Points, in no order, along strands that fork and pass close to each other.
In the rows, 128 means zero.
Points whose rows are less than 162 apart are linked; no others are.
(652): [125 139 119 101  83 132 101 113 104 137 105 145 140 194 154 208 196 127
 109 113  96 114  93 161 117 101 134  77 102 166 142 132 110 157 187 108
 134 134 125 161 125 129  92]
(1230): [182 128 115 127 110 128 119 123 141  99 126 161 124 136 120 128 104 120
 125 158 101 115 130 161 155 110 142 129  97 129 138 160 161 141 142 123
 123 137 116 121 123 122 133]
(762): [148 134 107 152  86 148 120 129 117  80 105 123  94 169 156 148 135 119
 103 144 148 125  96 192 200 194 125 180 148 101 114 120 135 127 131 109
 106 102 163  94  86  84 120]
(979): [134 140  83 124 117 181 188 126 132 117  73 145  64 168 133 105 154 126
 128 124 107 138 155 175 157 140  75 186 119 120 153 184 146 145 145 122
  97 100  93 125 111  53 122]
(954): [145 104 109 203  97 119 160  92 138 145 192 143 145 152 102 150  70 141
 106 103 146 117 118 201 149 124 159 101 140 101 110 135 115 149 165 122
 141  86 139 121 122 108 148]
(441): [127  90 139  83 164 137 136 121 119 147  70 107 114 124 130  63 156 124
 154 123 131 146 125  82 159  97 145 154  72 176 137 141 118  87 104 124
  89 106 120 121 131 149  45]
(875): [ 98 157 161 134 182 102  96 115 119 141 145  51 152  70 134 117  84 117
  80  99 163 130 126  91 187 146 144  86 114 145 111 110 134 139  66 118
  77 116 117 108 170 161 152]
(9): [133 137 113 108 134 161 149 127 133 143 159 150 100 103 102  94 144 145
 168 143 104 128 186  72 101  95 153 155 107 176 163 164 150 136  66 152
 134 118  80 169 201 155 141]
(448): [143  77  93 132 125 106 129 130  96  99  44 130 128 182 115 153 159  80
 134  71 148 166 104 184 148 151 115 139 148  79 130 115 147  95 204  86
 186 152 167 104  34 103 119]
(503): [143 156 141 151 164 106  91 134 125 136 106 113 206  98 111 112  69 114
 147 154 148 123 127  84  94  95 127  95 138 150  97  80 182 145 126 127
 128 188 110 164 143 162 187]
(801): [164 136 153 149 124 121  84 112 141 147 172 146 178 115 116 118  86 110
  95 125 118  86 118 155 117 108 146 107 117 136 168 144 151 143 140 122
 128 136 127 109 149 134 150]
(30): [147 173 166 144 149 114  77 108 126 147 163 103 170 102 134 121  88 112
  94 117 130 103 125 131 166 136 151  98 117 137 131 112 158 120 109 127
 110 133 142 103 160 147 157]
(1339): [106 161 154 120 117 122  90 115 137 163 151 162 146 147 127 123 144 122
 149  76 111 144 146 133 106 155 155 114 180 130 145  61 135 143 147 146
 132 111 145 172 158 119 183]
(187): [ 94 122 109 165 127  81 127 118 166 178 182 157 116 137 133 129 135 146
 117  75 123 130 115 175 138 179 166  87 208 133 128  99 103 105 129 176
 119  50 153 166 139 106 134]
(451): [128 165 153 110 122 141  91 101 111 137 162 143 133 114 151 146 182 100
  89  67  97 104 105 199 155 166 175  98  95 120 174 166 105 102 139 136
 122  80 160 138 168 117  70]
(1151): [124 134 144  86 101 144 147 142 135 123 112 113 120 145 139 157 145 138
 169 196 116 135 152  85  74  64 140 128 125 136 107  60 140 163 163 132
 167 185 132 171 102 129 145]
(563): [105 111 137 157 167  95 141 143 139 152 221 143  73 100 117 133 110 169
 125 104 131 147 124 101 124 184 128 109 182 115 123 149 100  88 116 147
 116 101 126 137 153 133 165]
(778): [125  98  84 161  56 187 121 128 130  85 105 154 138 149 108  61 126 130
 155 155 119 147 147 135 132 138 107 197 111 125 144 105 127 158 116 159
 118 129  94 173 150 128 141]
(417): [115 110 138  82 141 143 131 124 127 178 110 129 102 142 134  82 165 129
 179 120 134 167 141  75 130  95 150 161 119 155 107 101 118 108 147 126
  83  96 135 118 121 130 103]
(367): [163 109 127 177 128  93 130 115 158 155 185 170 168  95 131 126  96 131
  87 132 100  86 117 171 104 108 143  84 139 151 166 166 150 131 150 150
 151 122 100 167 176 150 136]
(91): [125 111  93 107 109 120  94 150  78  94  48 126 121 172 122 136 161  68
 173 120 140 191 105 140 134 125 133 163 139  83 127  92 146 101 203  86
 168 176 160 131  31  99 118]
(499): [161 110 122 123 127 130 130  97 149 137 123 145 179  66  99  89  95 124
 136 156 124  74 174  81  95  63 148 133 115 217 158 107 176 154  96 181
 113 130 112 184 203 132 175]
(253): [113 149 149 122 163 141 103 151 124 129 153  99 147  73 111 122  87 148
 147 169 157 149 161  56  93 121 139 136 125 123 113 127 130 167  65 113
 111 144 101 132 138 168 155]
(1116): [168 120 125 134 153 145 163 157  97 103 127 122 118 170 108 135 128 112
 114 117 152 166 122 167 141 178 110 138 116  75 156 187 144 101 144  76
 170 125  99  52  82 117 131]
(903): [ 94 115  91 164 141  93 208 138 141 111 116 110  95 107 129 122 132 147
 123  96 138 132 130 157 166 181  53 160 174  69  80 129  89  80 124 137
 153 130 147  50  84 104 130]
(1099): [124 154 100  99 105 195 137 138 108 121  72 137  81 169 147 109 192 105
 149 140 101 158 135 121 137 140 123 194 103 128 176 147 126 150 143 110
 101 147 106 121 106  96 110]
(907): [106 149 155 119 170 123 130 121 141 144 174  99 146 170 155 159 176 129
 120  83 152 130 119 123  86 139 123  82 117 104 153 137 106 115 138 100
 180 127 143 118 106 160 102]
(1342): [141 108 129 142 110 142  96 158 117 115 159 152 158 136 117 141  91 126
 152 200 135 113 114 109  56 102  90 151 134 118 139 119 146 153 156 107
 158 187  86 156 111 147 159]
(424): [120 138  89 117 119 117 207 124 168 137 143 172  48 103  99 128 134 151
 179 147  93 155 169 111 120 137  75 154 167 112  91 123  93  99 140 187
 145 116 116 163 169  80 164]
(120): [186  75 116 103 170  91 182 146 129 148  78 158 100 138 114 127 162 106
 120 127 107 115 111 161 171 149  95 115 119 141 118 164 164  20 175 130
 133 120 120  80  94 111  80]
(663): [140 133 131 136  81 131  98 125 125  76 104 105  98 144 156 164 137 123
  97 133 136 136 132 155 186 151 145 168 148  98 100 101 132 142 115 127
 125 129 216  85  56  87 141]
(1430): [ 90 136 106 133 119 131 132 135 110 124 133 113 121 138  80 134 120 146
 165 111 163 189 150 117 118 146  61 148 169  54  67  85  93  70 133  97
 176 121 143  86  73 113 111]
(1375): [201  94 116 119 175 105 152 148 126 154 105 151 108 147  90 107 129 111
 145 147 105 146 112 116 158 139 119 122 102 155 124 158 173  32 174 124
 140 138  93 125 117 133  99]
(1143): [150 131 156 141 145 130 157 132 119 144 121  92 143 199 141 112 139 115
 122  96 150 149  99 155 151 169 133 145 112 112 162 151 103  98 138 100
 144 116 133  41  97 122 108]
(819): [146 134 150 120 127 124 105 142 120 140 131 137 182  91 108 134  87 119
 159 195 139  89 139  73  48  76 121 140 151 156 114  78 171 151 154 124
 152 202 104 166 151 144 200]
(1451): [126 134 100 105  97 149  69 141  93  90  47 126 153 156 153 137 176  85
 135 158 106 145  81 119 113 110 160 124  81 136 189 120 124 172 182 106
 130 208 133 161  90 143 105]
(1102): [125 113 117 180 124 119 176 102 115 152 217 132 116 146 110 145 110 171
 106  78 158 134 113 161 138 116 174  73 149 113  92 148 117 113 161 122
 114  65 144 109 144 122 146]
(260): [117 158 110  81 123 149 141 163 124 121  96  98  93 142 141 137 186 130
 162 208 123 140 135  73 114 101 145 163 109 123 106  94 141 131 128 105
 144 189 108 148  94 159 106]
(315): [116 135 108 161 170  74 193 125 132 118 148  98  77 111 117 159 100 139
 101  91 152  96  86 180 197 226 134 119 184 105 117 159  79  65  79 122
 151 100 152  26 106 107 109]
(492): [122 111  73 135 122 138 184 132 105 122 106 146  97 159 154 112 197 129
 123  64 155 136  97 180 149 147 137 129 131  90 138 188 107 124 169 101
 117  82 112  66 115 129  87]
(1122): [120 141 194 101 124 178  58 120 101 152 150 114 209  61 167 108 143  97
  67 114 114  58 113 110 109 100 100 142  78 167 138  96 148 128 126 164
 105 118 114 187 216 129 110]
(420): [168 148 118  95 104 173 116 144 116 120  88 139  93 177 133 134 162 121
 123 170 100 120 126 123 158 122 135 151  86 158 140 155 145 137 122 109
  98 139 114 110 124 116 103]
(1387): [180 121 157 139 149 103 124 115 165 176 162 141 127 120 107 149  79 136
 131 164 107 118 143 112 140 114 123 113 121 186 114 127 149  86 133 168
 105 122 144 166 163  92 147]
(332): [131 140 108 127  83 140 109 118 105 127  70 126 146 204 118 166 125 139
 154 110 135 166 108 146 136 118 134 122 135 112  86 110 109 147 153 101
 113 113 152 110  76 108 102]
(1049): [131 125 118  94  78 137 127 126 117 140 118 170  99 198 133 211 149 140
 145 129  89 122 138 164 104  79 110  98 135 155 126 122 142 168 178 104
 154 140 111 165 118 105 139]
(385): [118 135 145 171  98 109  66 102 112 143 140 121 208 119 124 142  75 116
 109 100 164 108 123 145 131 121 162 103 164 128 103  51 144 190 139 127
  95 117 165 140 135 121 197]
(483): [134 174 142 146 156  98 150 128 136 115 163 112  89 104 120 143 105 133
  98 120 110 100 110 181 207 198 157 118 142 109 133 162 112  85  76 115
 131 129 146  63 131 135 134]
(878): [ 85 148 164 145 157 147 116 139 122 161 180 116 153 113 134 109 122 153
 132 117 150 134 152  88  88 134 140 103 150 150 121 116 132 163  88 127
  88 100  97 150 164 154 171]
(60): [109 172 151 109 123 138 116 118 147 120  85 114 126 147 167 123 165 106
 126 104  94 130 113 160 144 163 166 146 106 124 181 156  82 157  95 135
  92 132 157 111 120 123  84]
(551): [ 82 155 119 139 140 128 149 148 107 140 166  88 137 141 115 120 141 154
 172 128 171 182 126  97 106 131 113 144 159  71  76  91 108 103 132  86
 152 136 106 104  93 167 122]
(992): [129 142 147 105 126 132 124 103 118 125 110 105 136 127 170 126 186 104
  95  86 107 118  93 176 176 161 165 128  74 132 166 171  88 108 136 124
  98 102 151 110 146 138  53]
(802): [131 113  97 148 133 108 173 110 125 155 129 149 122 146 116 107 140 151
 138  76 146 149 109 160 154 127 146 103 143 107  99 150 111 105 157 119
 107  59 125  82 119 132  91]
(83): [133 149  82 159 114 164 190 121 144 101 106 146  83 155 122 136 105 147
 116 134 119 139 144 194 143 159  45 157 138  84 119 178 135 135 137 127
 126 112  98 138 112  68 127]
(1127): [158 104 113 111 118 173  61 142  86 123  93 123 184 129  89 106  97 103
 132 207 147 103 116  56  88  46 148 126  73 181 161 129 175 139 127  92
 116 182  95 150 122 154 102]
(539): [144 116 164 109 148 111 116 127 155 108 150 119 151  79 146 176  98 157
 100 179 128  83 133  99  85  99  97  87  91 147 118 170 106 150  94 148
 112 137 136 152 137 147 106]
(517): [113 137 120  92  91 173 149 143 143  78 100 126  74 100 153 103 146 119
 132 170 113 149 179 105 114 103 133 186 116  90 141 124 128 207  98 147
 139 150 139 134 116 116 153]
(1161): [146 124  66 110  49 173 117 119 128  82  50 175 111 147 135 120 134 100
 112 180  98  85 127 144 110  80 117 173 121 150 187 127 162 219 164 140
 132 175 106 167 135  84 157]
(1024): [138 138 118 132 128 157 150 142 126  80 131 131 112 170 124 159 110 126
 115 127 135 152 142 172 113 147  70 140 129  61 146 175 135 147 141  90
 164 133 118  98  69  88 139]
(1041): [123 124 165 112  91 134  95 111 102 162 116 119 190 169 157 174 158 125
 102 124 100  94 109 139  93  72 137  76  90 194 135  91 134 151 185 119
 132 153 124 181 151 145 115]
(429): [189  78 114 154 150  92 157 121 142 118 124 129 142 172 134 149 153  95
  76 108 140 104  72 200 163 169 131  83  97 120 157 166 135  89 185 124
 173 112 132 119 101 126  79]
(475): [ 79 106 125 200 162 101 162 133 133 170 246 105 115 114 112 149  99 184
  93  82 163 140 121 108 113 184 120  86 204 131 116 122  96  96 128 169
 106  92 127 158 170 110 196]
(1218): [149 115 147 134 196 136 114 111 130 163 166 124 158  73 118  86 116 120
 132 123 139 146 150  78 121  98 120 101  95 181 137 129 182 104 107 137
 116 117  74 198 198 167 128]
(833): [110 133 111  89 133 138 164 141 155  78  53 118  49 127 150 113 143 102
 154 170 127 152 154 111 144 120  91 184 128  89 113 116 133 153 106 151
 136 152 158 146  87  82 135]
(936): [159 124 104  88  78 145 103 134 142  87  70 178 102 126 133 167 118 103
 121 197 115  80 137 127  85  60 106 129 124 130 141 133 159 210 147 132
 133 159 131 162 123  92 148]
(1335): [ 97 150 123 178 190  94 167 105 136 156 166  46 153  94 120 112  74 154
  91  86 164 150 123 101 176 153 146  89 132 126 115 126 115 131  89 128
  96 122 102  94 168 162 176]
(1432): [133 126 114  70 148 118 155 134 147  91  46 125  72 147 150 134 164 103
 143 133 124 145 146 142 144 125 100 145 122 106 131 140 146 121 144 124
 134 147 167 125  56  86 111]
(212): [ 93 141 106 171 109 104 184 135 144  91 145  96 104 109 124 115 103 149
 111 130 122 152 130 143 173 182  97 156 148  71  86 134  90 107 104 145
 142 148 143  92 112 118 163]
(1135): [113 138 190 122 126 161  85 110 110 150 163 106 205  48 166 108 139 116
  50 122 150  47 139  98  93  90 132 111 111 170 129 102 143 166 108 134
  75 114 130 137 204 152 140]
(722): [132  98 100 174 147  88 217 118 141 114 117 107  95 138 137 134 112 142
 111 106 163 107  97 194 185 197  90 144 168  94 107 147  88  80 121 131
 135  90 145  47  80  86 107]
(149): [128 144 100 155 116 158 161 131 131 140 180 166 113 116  98  90 118 167
 165 135 100 150 164 112 106 129 137 148 132 126 141 145 146 125 116 146
 142 140  64 157 180 155 171]
(354): [ 98 101 144 132 123 149 137 157 138  83 175 134  83  97 149  85 132 127
 142 169 131 154 152 104 114 147 119 184 132  78 140 117 120 164 108 128
 143 153 123 136 124 147 166]
(1090): [ 86 151 150 112  87 136 124 129 118 136 176 163 114 120 102 133 127 150
 156 102 110 151 174 117  95 133 141 122 183 116 106  41 138 150 155 149
 152 113 138 169 170 111 213]
(951): [170  88  96 172 113 113 136 129 114  81  91 109 171 155  98  92  67 125
 130 124 172 194 100 153 150 136 143 117 103  76 122 149 127 142 147 106
 157 113 116  92  82 138 117]
(1397): [100 156 121 190 131 110 177 109 138 135 167  72 163 133 120 100  93 157
 101  97 145 145 121 134 163 145 150 122 130  95 111 125 106 136 108 136
 137 133 130  83 133 150 172]
(855): [131 124 159 113 133 105  98 124 158 118 183 142 124 103 142 188 117 153
  89 145 125  83 133 145 108 130 121  72 126 141 126 162 114 138  92 148
 117  86 160 148 138 120 107]
(1018): [122 154 100 132  89 137 126 134  95 137  73 132 137 182  97 128 119 136
 164  94 146 170 124 152 146 145  86 149 159  83  76 101 104  86 150 106
 136 107 140  59  79  95  98]
(543): [119 152 161 132 114 130 109 139 113 128 126  70 155 132 154 119 115 129
 118 132 155 179 136  89 140 102 162 142 113 110  96 102 129 157 108 113
 122 136 165  89  91 150 140]
(1035): [167 138 103 109 151 123 138 142 131 115 107 133 112 128 101 153 102 167
 171 184 136 146 127  79 129 119 121 114  98 155  86 164 138 108  99 118
 110 138  88 142 132 162 100]
(489): [172  97 124 123 161 101 155 130 125 164 118 141 126 181 114 160 179 105
 107  73 116 117 100 167 143 157 107  85 139 128 139 155 143  37 184 106
 180 107 127  89  87 122  76]
(755): [112 127 108 136 132  92 162 124 150 130  98 117 147 157 103 128 107 139
 166 120 116 174 141 142 101 100 108 101 136  82  98 100 120 129 166 131
 178 163 134 152  74 139 134]
(368): [127 127 103 156  25 170 118 120 125  88 101 162 147 153 138 115 125 124
 122 157  98 109 130 173 116 107 127 167 128 120 138  88 124 204 161 151
 125 152 116 155 138 109 155]
(17): [120 119 109 124 141 116 175 132 158 172 143 168  68 122  84 117 127 142
 169 102 100 148 171 127 123 148  63 157 183 110 108 116 107  54 143 172
 149 108 139 111 113  64 142]
(40): [125 104 109 124 135 148 155 153 102 103 110 123  84 124  93 141 125 124
 168 143 160 173 158 129 137 169  20 192 162  68  83 114 122  46 151  95
 164 134 133  78  61  79 110]
(334): [122 104 164  76 154 156  98 130 109 150 109  96 139 126 147  84 183 106
 125 126 101 122 106 101 147 113 116 140  40 170 147 127 124  70 147 137
 121 127 114 174 156 140  47]
(1179): [118 171 153 151 121 149  70 112 127 155 113 126 200  99 152 108 119 124
 114 123 136  84 119 143 129 153 186 125 129 198 158 113 113 175  62 154
  49  93 127 173 181 138 118]
(303): [122 112 101  81 190  79 166 145 146  97  54 126  73 102 141 159 157 115
 139 104 138 124 142 151 146 156  62 135 166  97 120 157 147  71 125 116
 165 139 163  69  43 101 102]
(681): [ 94 154 179 128 152 143 109 119 115 148 194 101 162  12 138 111 107 126
  50 126 142  45 156  94 108 109 130 101 137 173 141 133 142 154  75 140
  71 126 109 128 218 141 182]
(605): [113 160 123  95 103 114 169 129 164 125 152 158  73 107 109 134 134 151
 165 147  95 136 168 107 118 146 122 141 170 129 105  75 110 129 126 195
 152 122 135 168 178  92 194]
(1365): [ 88 137 179 101 188 114 127 118 132 152 173  90 128 119 153 134 159 128
  97  65 136 118 115 117 125 134 120  74  95 119 127 153  90  97  98 123
 132  83 142 127 154 153  79]
(1091): [151 106 101 165 155 109 142 135 133 117 100 131 157 154  77 107  59 142
 168 143 143 186 110 128 107 124 111 107 119  85 112 131 132 118 149 114
 163 148  93 147  88 145 119]
(341): [151 106 103 184  81 127 168 100 132  88 186 144 115 118 117 168  74 156
 102 130 122 122 139 194 153 129 120 129 141  72  93 146 120 151 161 126
 141 121 149 110 111 100 168]
(947): [144 133 123 145 115 102 129 150 117  80 117  82 145 106 139 132  84 144
 113 167 151 164 135  99 148  96 149 128 108 107  86 155 135 154 106 124
 140 159 151  94  84 155 139]
(733): [ 88 122 147 115 150 142 131 144 140 119 104  97 111  98 124 103 113 137
 144 158 133 138 159  62 126 119 158 150 111 154 125 136 108 177  19 126
 104 133 112 141 141 181 115]
(918): [123 138 130 118 111 125  58 128  96 121  76 112 161 168 147 139 166  78
 165 109 135 187  83 120 115 138 167 150 120 109 156  93 124 128 185 102
 135 173 169 138  78 143 124]
(433): [145 118 170 144 113 105  62 115 127 149 115 131 221 112 126 157  72 116
 104 140 161  46 113 130  80  90 131  89 164 183  96  77 153 168 132 130
  86 133 155 155 137 121 162]
(1257): [129 103  96 127  86 174  86 151  89 121 112 137 178 150 107 114 122 122
 144 203 134 111 115  87  74  67 135 148 110 151 157 113 153 181 150  90
 140 193  72 152 104 158 134]
(119): [129 125 154 151 144  92 106 103 162 184 173 137 178 102 151 123 123 119
  88 103 112 107 122 179 125 127 150  65 137 173 147 122 146 113 127 171
 126  78 131 206 188 120 113]
(969): [ 94  96 163 104 165 117 151 146 135  98 178 117  55 101 164 108 173 123
 129 122 128 138 131 109 132 157 140 142 125  99 140 150 108 119 108 106
 136 131 140 109 125 158 127]
(188): [110 140 121 133 138 135 147 134 127 157 130 110 153 211 155 123 188 120
 145  94 136 154  93 137  97 142 126 123 126 113 163 134  97 123 173 101
 159 140 109 105 100 145 100]
(598): [109 138 147 115  97 122 131 154 100 113 105  73 100 132 152 131 143 132
 118 123 152 182 140 106 176 134 140 179 147  92  70 113 111 123  98 114
 131 119 188  49  60 117 124]
(208): [155  95  75 153  88 154 114 126 137  72 113 155 129 100  89  74  82 136
 158 178 128 126 151 105 144 121 138 184 111 138 134 132 151 159  79 162
 111 131 108 159 144 142 159]
(639): [144 117 101 135 154 100 156 124 145 140 133 139 119 129 116 116 120 170
 147 121 130 152 117 120 145 128 137 100 118 146  98 167 119 101 110 127
 103  91  89 119 140 166  94]
(595): [121 144 163 135 104 139  55 126 100 130 124 121 183 154 176 148 173  96
 135 115 138 134  90 110  82 151 163 145 130 131 170  77 123 171 165 115
 128 156 156 143 127 160 150]
(1261): [137 139 125 124  92 134 154 128 134 121 178 182 103 132 129 200 112 173
 138 142  96 122 163 146  77  88 115  93 156 125 114 153 138 163 154 132
 150 138 112 155 146 110 162]
(1444): [101 131 157 144 201 139 123 132 126 177 174 108 151  86 140  94 123 129
 123 100 168 155 159  79 121 130 122  90 136 185 125 124 157 129  77 128
  75  99  70 181 200 162 152]
(37): [117 144 120  69 179 115 133 127 134 201 106 145 111 129 112  94 174 118
 205 120 128 150 142  82 111  87 127 129 133 150 108  92 132  72 152 128
 123 114 112 137 140 132  97]
(930): [ 91 124 112 192  68 124 122  94 123 136 174 133 169 121  90 121  78 140
 114  93 133 135 139 176 143 131 155 109 145  89  81  67 107 171 157 136
 118  95 142 150 149 123 189]
(736): [129 139 181  97 168 149  79 107 115 147 137  87 180 100 144  96 134 107
  94  97 107 112 114 115 160 113 108 119  49 145 131 108 149  86 129 154
 121 127 128 178 186 143  91]
(933): [ 93 171 167 113 126 141  96 141 141 137 157 153  79 111 139 122 136 133
 119 126 106  96 139 135 141 162 173 126 138 151 156 153 108 149  41 145
  89  95 136 139 182 123 131]
(1269): [ 89 105 116 117 193  95 135 138 137 140 161 139  47  94 106 168 134 172
 150  80 135 118 140  94 129 173  69 129 214 121 116 134  83  39  89 129
 155 109 153  60  92 106 122]
(941): [100 112 145  95 147 139 135 129 123 122  57 102  84 106 125  93 130 122
 138 127 123 139 135  75 174 119 161 161  89 166 116 156  98 142  30 114
  93 115 126 104 143 162  58]
(962): [106 136 195 123 154 135 103 112 126 136 184  83 137 110 145 150 108 143
  67 106 151  92 113 136 143 141 142  74  92 138 129 161  83 135  68 131
  99  63 150 116 161 126  76]
(352): [156  90  98 147 132  91 140 119 144 101  82 148 130 180 135 145 150  87
 111  84 119 130  93 200 148 154 124 103 133  83 159 130 140 135 190 118
 177 138 150 136  69 120 120]
(387): [113 182 165  95 114 152  97 140 155 128 101 139 109 127 157 124 153 108
 122 146  87  87 144 125 120 143 156 144 119 149 173 137 105 183  56 158
 103 140 140 144 161 124 122]
(858): [116 113 151 130  95 141  66 125  86 148  94 126 210 160 162 173 166 105
 129 123 136 119  85 113  64  98 163 113 107 170 156  80 122 192 195 102
 114 159 128 178 138 169 130]
(289): [153 121  97 145  81 124 114 114 151 108 137 171 156  64  97  88  78 137
 139 185 122  68 149 121 120 111 155 167 146 164 131 117 149 169  93 173
 104 128 115 154 178 133 189]
(948): [156 111 145 105  99 133 120 125 143  99 134 127 161  80 144 142 112 133
  74 193 107  50 123 113  83  59 106 121  87 155 138 165 133 155 126 137
 120 168 121 120 145 152 104]
(363): [ 74 115 141 106 186  72 118 151 149 150 175 141  44  95 109 155 126 154
 146 101 121 127 128  84 131 189 102 121 190 141 112 139  83  74  66 139
 118 100 130 118 149 122 131]
(1114): [150 110 115 114 127 135 163 128 141 128 100 146  83 155  74 132 112 118
 174 140 115 159 164 125 141 132  58 180 146 105  89 100 131  59 159 148
 155 147 153 117  85  54 150]
(661): [ 94 172 150 140 127 143 131 135 128 113 174 137  48 135 132 128 113 132
 113 121 108 101 125 169 176 192 159 152 163 113 146 148 103 128  55 131
  99 110 145  93 148 103 144]
(1410): [100 115  99 115 191  74 174 145 144 119 106 131  76  91 129 156 144 146
 158  97 136 122 135 120 138 166  56 143 194  94 103 132  99  59 106 128
 171 142 151  48  64 113 108]
(397): [157 152 109 135 127 119 125 148 124  95  78  93 150 129 109 138  70 163
 152 197 139 146 119  76 140 106 141 116 105 145  73 145 142 126  83 131
 115 168 124 124 107 160 121]
(399): [208  93 151 147 169  87 112 118 148 165 136 156 131 135  87 150  73 121
 139 140 105 136 117 121 137 117 119  85 114 164 118 132 176  55 178 146
 141 140 132 168 136 113 127]
(935): [153 121 151  83  67 122 100 120 143  98 110 158 137 109 149 153 124 103
  93 172  97  59 140 137  81  64 129 123 130 138 145 110 148 188 150 137
 138 169 162 127 126 114 139]
(150): [137 150 115 137  97 122 144 116 151 101 165 150 108 112 115 196  83 173
 126 150 105 122 170 142 115 120 106 118 150  98  93 142 122 162 124 142
 134 145 155 121 114  91 171]
(75): [137 126 125 145 139  80 125 124 171 208 142 168 138 135 131 108 145 121
 129  92  91 139 117 162 135 140 156  82 171 163 136 115 151  91 142 180
 135  75 129 194 172 110 108]
(583): [ 68 113 144 113 163 116 175 147 102 120 157 113  52 123 165 123 181 135
 129  86 141 118 112 112 139 146 124 137 150 100 116 156  88 101 104  92
 129 118 147  49 120 152 106]
(1233): [165 129 127 107 136 156  95 113 129 149 139 139 164  91  97  93 114 112
 136 151 113  96 163  78 107  71 131 134  74 204 170 149 182 122  90 148
 122 133  89 170 205 154 129]
(1044): [139 111 148 131 134 166  82 112 103 129 135 102 182 133 154 100 150 111
 104 105 155 138 106 108 125 118 162 124  55 148 183 148 124 148 134 102
 105 106 113 125 156 176  84]
(339): [116 131 151 106 142 117 144 119 153 145 125 114 151 152 131 136 127 144
 159 135 117 146 152 111  86  75 136 101 124 135 118  80 139 148 164 132
 150 161 131 167 104 139 137]
(1185): [160  87 113 126  93 116 111 128 148 133 155 210 129 100 124 107 132 116
 127 143  92 110 142 154  99  86 161 108 129 171 182 146 169 155 157 151
 158 115  89 194 195 138 140]
(1010): [ 95 138  94 112 131 140 150 162 113 121 100 106 104 155 142 110 167 139
 181 169 143 159 108  99 132 126 116 169 133 101 100 113 118 109 124  90
 136 154  90 115  88 168  90]
(1052): [154 115 144 110 121 180  53 133  91 116  86 112 187 135 121  87 111  99
 112 162 139 117 107  87 109  83 149 129  50 176 189 147 148 138 116 112
  99 159 113 135 131 144  72]
(654): [122 173 152 116  94 150  79 131 135 136  94 151 188 108 156 114 149 120
 132 140 106  79 128 121  84 144 177 138 128 177 170 108 123 190  88 162
  86 132 128 165 174 141 134]
(776): [157  93 116 165 137 128 102 120 113 113 139 113 186 150 127  89 118 107
 118 107 177 156  92 130 124 124 171 118  77 103 166 151 131 160 160  90
 162 126 119 108 124 175 115]
(1289): [ 88 141 106 107 125 128 160 131 103 108 112 133  61 129 186 135 228 127
 124  68 137 113 100 150 151 153 146 136 147 101 123 154  96 116 142 104
 113 103 161  57 124 140  94]

Follow the links from the first point to the second, and from the first to the third. Name the last point that the two ways share.
(120), (397), (433) -> (954)
(1135), (855), (149) -> (1233)
(661), (802), (75) -> (903)
(1035), (1185), (433) -> (802)
(1179), (397), (801) -> (903)
(448), (833), (1035) -> (802)
(1185), (397), (907) -> (801)

A fork is a point with three links. Follow the links from the first point to the second and name the forks in between, in order.
(397), (1230) -> (802) > (1410) > (903) > (801)
(855), (875) -> (801)
(605), (755) -> (1430)
(433), (969) -> (954) > (802)
(1444), (1143) -> (1233)
(492), (60) -> (1410) > (903) > (387)
(1161), (119) -> (801) > (367)
(933), (583) -> (903) > (1410)
(833), (433) -> (802) > (954)

A fork is a point with three links, a tip a point with one. Leave the first point through the second and follow the links. Name the first fork or tip that comes.
(1289), (583) -> (1410)
(83), (1024) -> (1233)
(802), (639) -> (762)
(951), (776) -> (503)
